Each row is a point on a landscape with many valleys, with its height.
From any point a ball rolls to the lowest of the 6 points nearest to it. It stops when none of these is lower. Distance is the straight distance between rows; heights are no part of it.
Z_154 height 11.8: [111 138 128 105 122 138  79 166 107  93 148 143 155 150 130 107 129 121
 108 144 150 117 140 131 161 146  77]
Z_277 height 28.8: [136 102 108 124  85  95 135 165 114 100 151 146 136 164 128 155 129 166
 101 144 155 126 116 144 114 176 150]
Z_28 height 13.6: [149 117 119 155 167 118 138  97 227 104  72 106 121 110 112 120  89  94
 127 113 112 106  81 137 113 143 149]
Z_410 height 37.6: [186 138 110 158 136  98 134 105 180 126 107  98 160 162  94 123 128 103
 143 174  87 112 134 100 125 166 113]
Z_621 height 11.0: [126 118 109 184 122 134  96 165 171 164 115 100 167 107 127 134  84 128
  98 104  26 100  33 169 150 159 138]
Z_336 height 36.0: [141 117 107 109  97 114 128 134  78 103 136 125 107 160  97 153 141 147
 130 120 151 119 148 135 124 138 131]
Z_254 height 29.7: [ 84 160 111  91 133 140 116 129  89 147 142 141 102  70 144 149 147 139
 133 125 177 198 147 121 129  80 147]
Z_10 height 29.0: [102 130  92  89 113 145 102 134  73 105 127 178 124 145 137 130 134 139
  78 161 167 120 159 136 179 154 120]
Z_385 height 27.1: [127 126 119 162  92  82 106 137 160  85 117 124 144 146 117 139 116 120
 133 158 109 108  87 137 118 183 129]
Z_866 height 30.8: [ 90 147  95  86 107 148 140 132  62 107 143 166  67 126 156 142 106 138
  60 159 185 140 146 113 143 121 124]
Z_355 height 31.8: [ 93 117 108 103  99 156 143 139  53 130 107 174  89 132 147 129  87  99
  49 140 184 165 152 105 167 142 119]
Z_388 height 3.1: [101 104 123 170 101 108 128 128 144 183 142 115 158  91 118 174  94 141
 112  78  79 121  39 149 115 123 137]
Z_188 height 21.1: [151 109 132 134 182 142 135  83 234 132 101  92 145  98 130  90 116 131
 135  86  93  97  80 148  98 134 145]
Z_679 height 12.5: [156  97 143 115 127 111 140 129 163 115  97 109 128 103 144 121 134 163
 145 105 126 124 105 158 102 115 152]
Z_31 height 33.6: [157 157 129 155 164 130  81 117 154 127 114  87 110 133 133 104 165 100
 164 134 106 133 139 112 129 123  91]
Z_574 height 12.0: [156 107 124 151 112  87 156  81 226 113  66 106 132 101  98 135  79  82
 124  94 117 110  63 115  70 129 168]
Z_62 height 9.1: [143 114 147 116 107 134 132 120 113 127 128 116  85 102 132 149 170 147
 181  92 163 161 155 116 113 111 155]
Z_265 height 55.1: [123 143 131 135 141 125 114 140 125 109 136 124 154 122 145 126 163 152
 147 142 109 109 156 166 145 140  99]
Z_164 height 29.1: [164 116 115 143 191 156 141  44 230 124  63  87 128 134 106 110  91 100
 115 143 148 119 105 145  92  77 193]
Z_777 height 19.2: [185 119 110 184 160 128 131  98 204 131  85  72 146 123  84 112  76  77
 113 155  84 116  87 128 115 183 159]
Z_908 height 21.5: [158  90 126 111  85 106 145 176 110 128 128 134 150 131 129 143 117 134
 119 104 134 121  82 157 114 132 165]
Z_900 height 28.4: [123 105 106  98 100 110 153 127  83 117 142 135 111 143 120 157 114 134
 133  98 145 154  90 127 119 153 158]
Z_839 height 31.6: [117 127 133  96 112 134 219 176  57 141 113 173 129 102 177 131 100 140
 111  78 137  87 109 169 131  97 138]
Z_479 height 9.6: [138 146 130 140 148 149 103 126 134 127 139 105 162 141 113  90 169 146
 150 168 110 106 169 108 138 158  85]
Z_222 height 30.5: [ 96 173 127 119 133 161 105 109 106  99 165 141 144 102 155  78 140 129
 135 187 131 105 165 113 143 141   4]
Z_616 height 27.2: [ 99 160 128 104 151 139  92 119 128 133 131  87  85  97 130 134 183 139
 183 149 153 183 181 134 137 107 115]
Z_551 height 31.5: [116 104 140  91 126 121 186 180  73 147 124 156 154 113 177 164 131 153
 133  83 132  79  96 154 122 124 151]
Z_22 height 28.2: [121  88 155 101 125 114 148 124  51 147 169 119  81 135 123 141 137 123
 152  90 157 166 152 115 102 127 153]
Z_242 height 34.1: [161 131 114 141 227 157 163  55 242 176  73  95 163 127 126  85  92  95
 120 135 110 103  90 151 115 110 162]
Z_429 height 30.2: [176 112 106 168 127  91 130 137 185  99 111 109 162 146 117  94 144 120
 136 140 108 119 119 134 119 166 150]
Z_204 height 50.4: [172 124 142 151 201 127 100 130 181 178 125 124 198 151 130  74 166 118
 144 137  84  77 128 131 143 160  66]
Z_439 height 38.6: [ 90 146 115 129 138 142  96 124 105  80 146 130 111 155 114 118 138 146
 138 158 140 140 153 109 138 149 119]
Z_884 height 34.4: [195 169 137 181 170 120 138 111 173 146 104  97 164 168 115 120 138 104
 112 166 102 106 160  78 123 161 115]
Z_400 height 17.1: [147 100 107 157 112 104 120 123 150 115  87  89 141 136 121 144 108 119
 111 118 116 127  66 146  96 167 162]
Z_449 height 32.0: [ 74 147 130 131 100 135 118 139  95 106 166 110  92 148 117 138 145 124
 136 134 155 164 164  95 146 100 116]
Z_305 height 34.2: [124 133 133 110 107 112 131 146  82 117 167 145 100 185 119 160 134 140
 124 106 153 135 139 114 109 164 149]
Z_424 height 37.9: [136 164 152 183 144 117 116 106 161 113 132  90 146 146 123  88 149  89
 146 172 127 135 181  77 152 148  82]
Z_638 height 34.3: [ 79 146 113 110  56 138 123 125  51 111 165 157 103 136 126 132  85 126
  66 165 168 173 160  79 178  95 112]
Z_214 height 24.6: [100 157 161 113 115 108 120 102  89 116 161 104  88 124 132 127 170 129
 185 118 130 181 175 122 131  90 135]
Z_117 height 31.1: [172  67 174 133  89 106 169 112 109 149 114 136 121 133 143 135 162 118
 175  68 171 140 108 118  61  90 165]
Z_149 height 27.6: [ 77 156 115 111 127 169 117 147  90 111 151 166 135 136 155 113 138 143
  73 135 134  76 137 153 158 127  84]
Z_106 height 30.1: [ 93 136  96  95 122 166 128 169  46 126  97 205  81 141 149 137  93 104
  32 129 175 106 152 115 164 143 132]
Z_860 height 26.4: [110 144 180  78 131 141 122 124  62 186 199 124  54  94 125 140 149 109
 166 118 142 204 148 103 146  82 135]
Z_471 height 12.4: [127  88 141 161  92 112 153 155 141 150 111 139 162  75 149 168 125 156
 127  85  98  90  50 139  90 119 142]
Z_245 height 32.3: [181 173 158 148 165 125 116  87 172 154 106  98 136 176  92  88 123  98
 142 146  90 111 188  66 136 109 122]
Z_262 height 30.3: [100 135 119  86 111 141 148 177  72 118 122 169 142 139 156 155 103 156
  85  78 119  94 108 156 133 112 130]
Z_223 height 14.9: [139  69 122 130  94  78 143 127 168 130 102 120 134 142 111 138 104 113
 142 109 135 131  73 156  80 147 140]
Z_108 height 27.8: [151 102 138 143  96  82 133 118 179 109 114 105  85 151  83 138 147 114
 165  89 141 175 117 118  94 126 179]
Z_811 height 18.4: [126 125 119 154 137 134 129 154 184 141 130 144 164 115 121 115 115 147
 121 109  46  94  77 168 146 149 128]
Z_240 height 33.0: [114 135 156 130 121 126 114 124  98 125 142 131 108 145 143 138 160 152
 139 128 175 134 164 136 120 111 118]
Z_91 height 26.1: [185 129 111 185 169 130 146  98 216 139  95  97 166 150 101 107 109 101
 111 154  99 110 132 110 130 143 142]
Z_496 height 41.9: [148  95 103 131 125  97 138 120 108 133 142 131 109 148 103 144 129 153
 147 116 142 134 140 141  94 140 137]
Z_920 height 32.5: [103 134 110  98 121 160 162 129  77 107 120 151  95 128 140 131 128 169
 104 130 208 156 139 154 132 105 116]
Z_718 height 28.7: [120 106 122 142 193 155 137 103 236 196 112 113 186  88 150 115 131 114
 129  98  70  97  68 173 122 115 148]
Z_88 height 32.4: [118 145  91  78 131 149 226 150  50 148 107 193 114  94 169 132  98 116
  76 110 176 139 139 144 166  74 126]
Z_625 height 28.9: [160 123 130 161 152 138 123  96 132 139 116 101  90 118 131 136 178 118
 194 108 123 141 171 128  93 105 153]
Z_19 height 33.4: [136 113 163  77 101 137 181 109  34 154 129 145 103 129 104 166 133  95
 140  70 173 163 132 112 110  81 126]
Z_973 height 44.1: [118 112 138  94 153 135 116 175 101 128 113 139 147 101 143 143 163 182
 157 138 142 106 131 164 137 135 144]
Z_181 height 26.6: [ 95 167 136 111 124 130  92 121 103 106 197 136  87 101 130 127 150 128
 172 170 149 187 173 105 158  79  84]
Z_722 height 28.6: [ 72 166 121 119  86 164 101  98 113  89 193 155 132  89 136 117 138 130
 119 205 164 143 156  70 160 116  29]
Z_594 height 12.2: [138 100 147 162 119  99 153  98 216 140  76 111 138  95 130 132  98 112
 114  82 117 123  58 165  77 131 154]
Z_468 height 32.1: [122 154 115  62 134 153 151 154  70 118 136 178 101  77 151 142 125 147
 106 121 170 156 149 162 163 103 151]
Z_683 height 29.6: [ 78 172 135 109  83 139  79 109  94 103 170 134 122 141 126 127 111 113
 109 192 160 160 180  86 158 110  56]
Z_98 height 63.5: [148 128 116 151 173 155 122 142 177 142 108 118 153 114 145  98 173 132
 175 126 102 111 131 172 140 127 155]
Z_276 height 30.6: [ 96 121 125  48 124 129 170 181  46 131 119 173 140 118 194 129 104 130
  51  90 114  86 126 143 157 100 139]
Z_936 height 31.9: [ 81 145 126  97 154 161 117 143  99 121 135 144 122  84 148 145 163 156
 146 147 132 124 155 161 167 118 105]
Z_327 height 28.3: [153 123 160 152 152  98 112  75 173 130 111  96 117 160 106 100 134  88
 132 103  87 141 144 113 110  93 164]
Z_232 height 17.5: [144  71 146 148  98 115 163 144 175 145 113 151 157  68 146 175 101 112
 159  91 140 102  32 136  66 141 168]
Z_927 height 33.1: [139  89 124  95 114 122 150 159  72 120 114 162 129 121 151 154 128 155
 147 109 194 150 137 136 104 130 161]
Z_870 height 45.5: [173 149 108 167 181 155  97 112 180 137  91  99 147 136 130  80 137 121
 143 166 120 114 152 138 150 138 104]
Z_501 height 23.6: [149  98 118 160 141 120 103 123 186 114 110 124 125 128  96 135 127 128
 147 133 134 136 105 126 100 142 166]
Z_197 height 20.0: [183 130 145 160 156 123 124  96 228 117  85  87 127 161  89 116  91 117
 145 135 103 135 108 128 118 107 172]
Z_556 height 12.6: [112 100 131 166 135 130 135 126 189 172 134 105 165  67 150 136  92 148
 113  67  74 123  25 144 118 113 149]
Z_818 height 9.8: [116 106 118 159 118 116 121 120 209 161  74 110 155  61 115 142  90 105
 128  95  71 125  61 131  85 137 162]
Z_284 height 27.4: [152 109 153 130 129 112 109 136 116 141 151  97  90 129 102 116 132 147
 169  99 130 163 139 104 112 132 153]
Z_190 height 41.3: [ 90 132 123  88 100 129 129 121  54 109 140 167  82 175 119 151 113 128
 134 122 178 170 164  79 143 127 154]
Z_610 height 28.1: [179 148 114 172 158 126 104  78 202 160  88  78 163 164  82  97  97 112
 136 141  91 102 145  74 130 109 156]
Z_717 height 36.6: [ 98 126 124 100  80 133 134 125  21 120 163 157  76 182 107 156  86 130
  79 132 165 153 147 113 149 132 111]
Z_525 height 29.4: [ 60 115  99 130 130 155 125 175  89 123 159 163 150 164 143 157 114 169
  72 103  87  84 107 137 139 133 134]
Z_797 height 36.1: [155 124 159 165 123  84 125 122 162 122 123 109 125 165  99 128 137 121
 148 132 108 125 115  78 100 145 167]
Z_134 height 27.3: [116 100 118 123  97 104 136 180 120 106 141 162 135 137 112 144 116 142
  96 122  98 104  85 156 118 152 142]
Z_463 height 37.1: [127 164 134 113 143 146 104 134 140  92 167 101 156 122 149 106 143 136
 172 171 133 140 159 148 164 124  44]
Z_604 height 43.8: [184 124 134 178 210 129 129  77 215 205 103 126 178 127 146  79 112  91
 128 160  65  82 119 142 139 153  85]
Z_630 height 32.6: [148 102 126 105  91  90 167 124  69 131 135 135 106 154 110 150 133 141
 155 100 166 169 124 116 113 126 158]
Z_57 height 47.1: [136 133 125 140 154 143  95 160 144 163 149 128 150 143 140 115 138 139
 136 130  71  74 107 142 144 141  95]
Z_569 height 39.0: [107 108 118  67 109 137 176 121  32 127 132 167  85 148 107 151 116 100
  68  98 186 155 152  90 134  98 150]
Z_561 height 28.0: [ 93 175 153 106  98 153  88 124 106 122 183 131 103 110 129 124 117 118
 128 203 136 183 179 101 149  77  77]
Z_442 height 44.5: [139 138 134 141 147 120 100 133 146  96 144  97 136 151 110 123 143 113
 141 156  99 112 166 101 138 163  98]
Z_209 height 28.5: [ 96 183 119  99 106 161 125 135  88 103 133 172  99 115 144 147 137 153
  90 184 169 134 163 141 180  98 101]
Z_963 height 27.9: [143 100 116 151 138 132 145 123 175 136  92 104 152 103 134 140 132 173
 134  94  75 105  79 127 113 147 145]
Z_253 height 42.5: [202 146 135 194 172 112 134 121 189 149 119 108 201 148 122  79 131 108
 131 168  98  75 148 115 149 188  63]
Z_365 height 36.2: [118 126 128 127 102 116 126 151 117  73 129 137 131 166  96 131 138 136
 122 153 161 130 129 123 126 145 113]
Z_264 height 17.7: [142 107 157 137 124 108 164  90 180 136  83 122 121 108 130 147 124  98
 149 103 137 142 100 106  77 106 195]
Z_549 height 53.5: [136 128 121 144 120 129 109 147 137 114 134 107 127 125 140 119 160 144
 141 141 133 121 145 162 128 157 124]
Z_535 height 46.3: [133 154 129 118 167 140 140 147 131 136 110 121 139  97 157 133 178 174
 158 108 125 132 141 199 125 133 118]
Z_482 height 32.8: [130 144 133 150 108  92  83 134 107 124 172 102 105 137  96 121 140 115
 157 141 105 168 174  96 120 118 122]
Z_512 height 37.7: [115  97 101 110 123 142 164 180  82 152 128 168 143 114 178 140 162 150
 128  89 120  92 132 191 136 115 158]
Z_60 height 27.5: [ 69 165 123 101 117 167  84 127 102 119 167 147 110  86 145 143 148 147
 135 205 157 155 167 133 151  94  68]
Z_764 height 26.7: [148  73 133 107  85 119 184 137  93 134 117 150 135 100 129 171 139 132
 136  79 163 135  82 143  90 142 155]
Z_869 height 30.4: [ 75 186 156 122  88 128  96 131  86 109 208 135 114 157 103 128 116 109
 124 171 107 170 179  73 161 116 110]
Z_741 height 29.3: [ 91 133 104  87 125 145  93 177  85 104 107 186 106 166 165 130  77 158
  43 146 149  74 150 151 176 143 124]
Z_396 height 49.8: [133 158 154 135 159 150 100 129 111 139 160 136 191 153 143  70 148 144
 133 143  93  91 136 160 140 156  50]
Z_990 height 32.7: [ 96 171 164 125 114 119  76  99 103 123 202 109 123 133  99  91 132  85
 156 164  83 151 183  63 155 132  80]
Z_636 height 27.7: [123 137 149 144 139 126  99 123 141 133 142  93  88 140 121 110 163 123
 149 129 119 147 182 105 118 118 146]

Where does a ball stop that starts at each point below?
Z_866 => Z_62
Z_936 => Z_62
Z_884 => Z_388
Z_610 => Z_388
Z_253 => Z_388
Z_638 => Z_62
Z_839 => Z_679
Z_468 => Z_62
Z_410 => Z_388
